Each row is a point on a landscape with many peaks, with its height.
A climber steps from a point to the highest of its 5 nearest points, and stops where none of them is higher. Distance is the straight distance between rows; heights are no part of it.
J174: [ 91 100 191 154 164 108 131 127]  h=549
J657: [ 72  81 170 124 130 161 112 158]  h=75
J320: [ 69  83 185 135 137 144 119 142]  h=45
J564: [130 109 177 158 169 135 119 144]  h=341
J507: [100  99 186 151 158 137 120 141]  h=230
J912: [161 159 150  94  84 106 148 129]  h=411
J638: [151 137  96 112  68 129 145  80]  h=307
J593: [119 106  44 102  90 126 103  76]  h=536
J840: [106 119 189 137 176  92 132 132]  h=503
J373: [150 156  68 160 152 145 120 133]  h=265
J989: [131 126 135 168 139 185 100 153]  h=417
J98: [122  94  54 104  95 115  88  74]  h=513
J803: [154 163  92 123 139 123 135 146]  h=336
J959: [ 79  82 159 115 136 167 102 164]  h=288
J391: [151 148  85 173 149 161 111 140]  h=285
J632: [162 158 134  94  87 111 151 129]  h=472
J863: [154 151  98 102  81 123 149 109]  h=413
J583: [ 71  98 195 153 160 111 137 119]  h=537
J599: [136 133 169 136 175 102 129 155]  h=353
J990: [ 74 105 193 152 168  95 140 120]  h=678
J71: [160 148 150 112  65 108 158 110]  h=174
J345: [143 154 169  96 144  81 131 154]  h=296
J595: [158 157 132  98 131 103 143 155]  h=662
J619: [ 86  94 150 118 132 189  99 165]  h=458
J838: [156 161  90 106 121 121 139 139]  h=667
J807: [129 124 143 166 139 183 102 148]  h=443
J269: [157 162 114  98  94 115 150 129]  h=464
J570: [159 157 119 122 147 118 133 153]  h=441
J965: [130 139  50 106 103 126 128 109]  h=434
J60: [160 159 108 148 157 136 129 152]  h=366
J65: [159 135 116 130  76 123 163  65]  h=231
J561: [ 53  78 168 121 131 140 123 149]  h=105
J670: [153 149 142 122 152 105 132 159]  h=404
J268: [130 132  44 108 109 123 118  96]  h=481
J326: [157 159 148  93 106 101 144 146]  h=684
J96: [132 116 173 157 164 146 116 148]  h=386
J862: [ 41  91 186 147 135 115 144 120]  h=224
J394: [149 141 120 166 159 157 111 146]  h=327
J746: [126 110  67 111  84 128 111  61]  h=660
J537: [ 66  92 194 149 148 121 131 124]  h=380
J690: [147 137  83 105  76 128 146  86]  h=245
J563: [153 145 139 149 164 130 124 153]  h=335
J704: [ 39  84 171 128 127 126 141 134]  h=104
J538: [133 107  76 115  81 128 121  59]  h=509
J51: [140 132 153 156 161 139 118 149]  h=346
J350: [108  98 158 141 135 181 100 157]  h=679
J69: [121 119  40 104 109 121 107  96]  h=501
J112: [141 150  53 121 124 128 126 123]  h=376
J304: [135 132  62 103  92 127 131  96]  h=383
J76: [137 122 163 150 167 135 120 152]  h=350
J281: [160 161 125  99 106 103 146 147]  h=529
J365: [143 151  62 109 108 125 137 119]  h=661
J531: [152 139 131 164 162 155 119 150]  h=334
J446: [100  92 179 142 145 158 111 144]  h=76
J195: [ 48  83 175 131 129 132 131 139]  h=89
J781: [135 123 175 149 170 119 124 150]  h=322
J810: [152 143 146 136 167 115 126 153]  h=333
J784: [145 148  78 107  93 125 141 112]  h=250
J232: [138 143  38 134 134 128 116 124]  h=326
J63: [155 162 113 100 106 113 145 140]  h=480
J157: [169 140 138 136  72 114 170  72]  h=209
J110: [162 135 122 131  72 125 164  62]  h=229
J61: [128 120  56 105  95 124 116  83]  h=523
J20: [125 130 182 123 172  88 132 140]  h=426
J336: [153 159  77 145 146 138 125 139]  h=287
J324: [126 111 163 156 145 169 105 150]  h=485
J856: [145 144 165 115 165  91 134 150]  h=317

Two climbers start at each pair of points below. Name the first point that both come to, or write -.
J563 / J856 -> -
J531 / J810 -> J595
J320 / J599 -> J990
J657 / J195 -> -
J704 / J507 -> J990
J670 / J269 -> J326
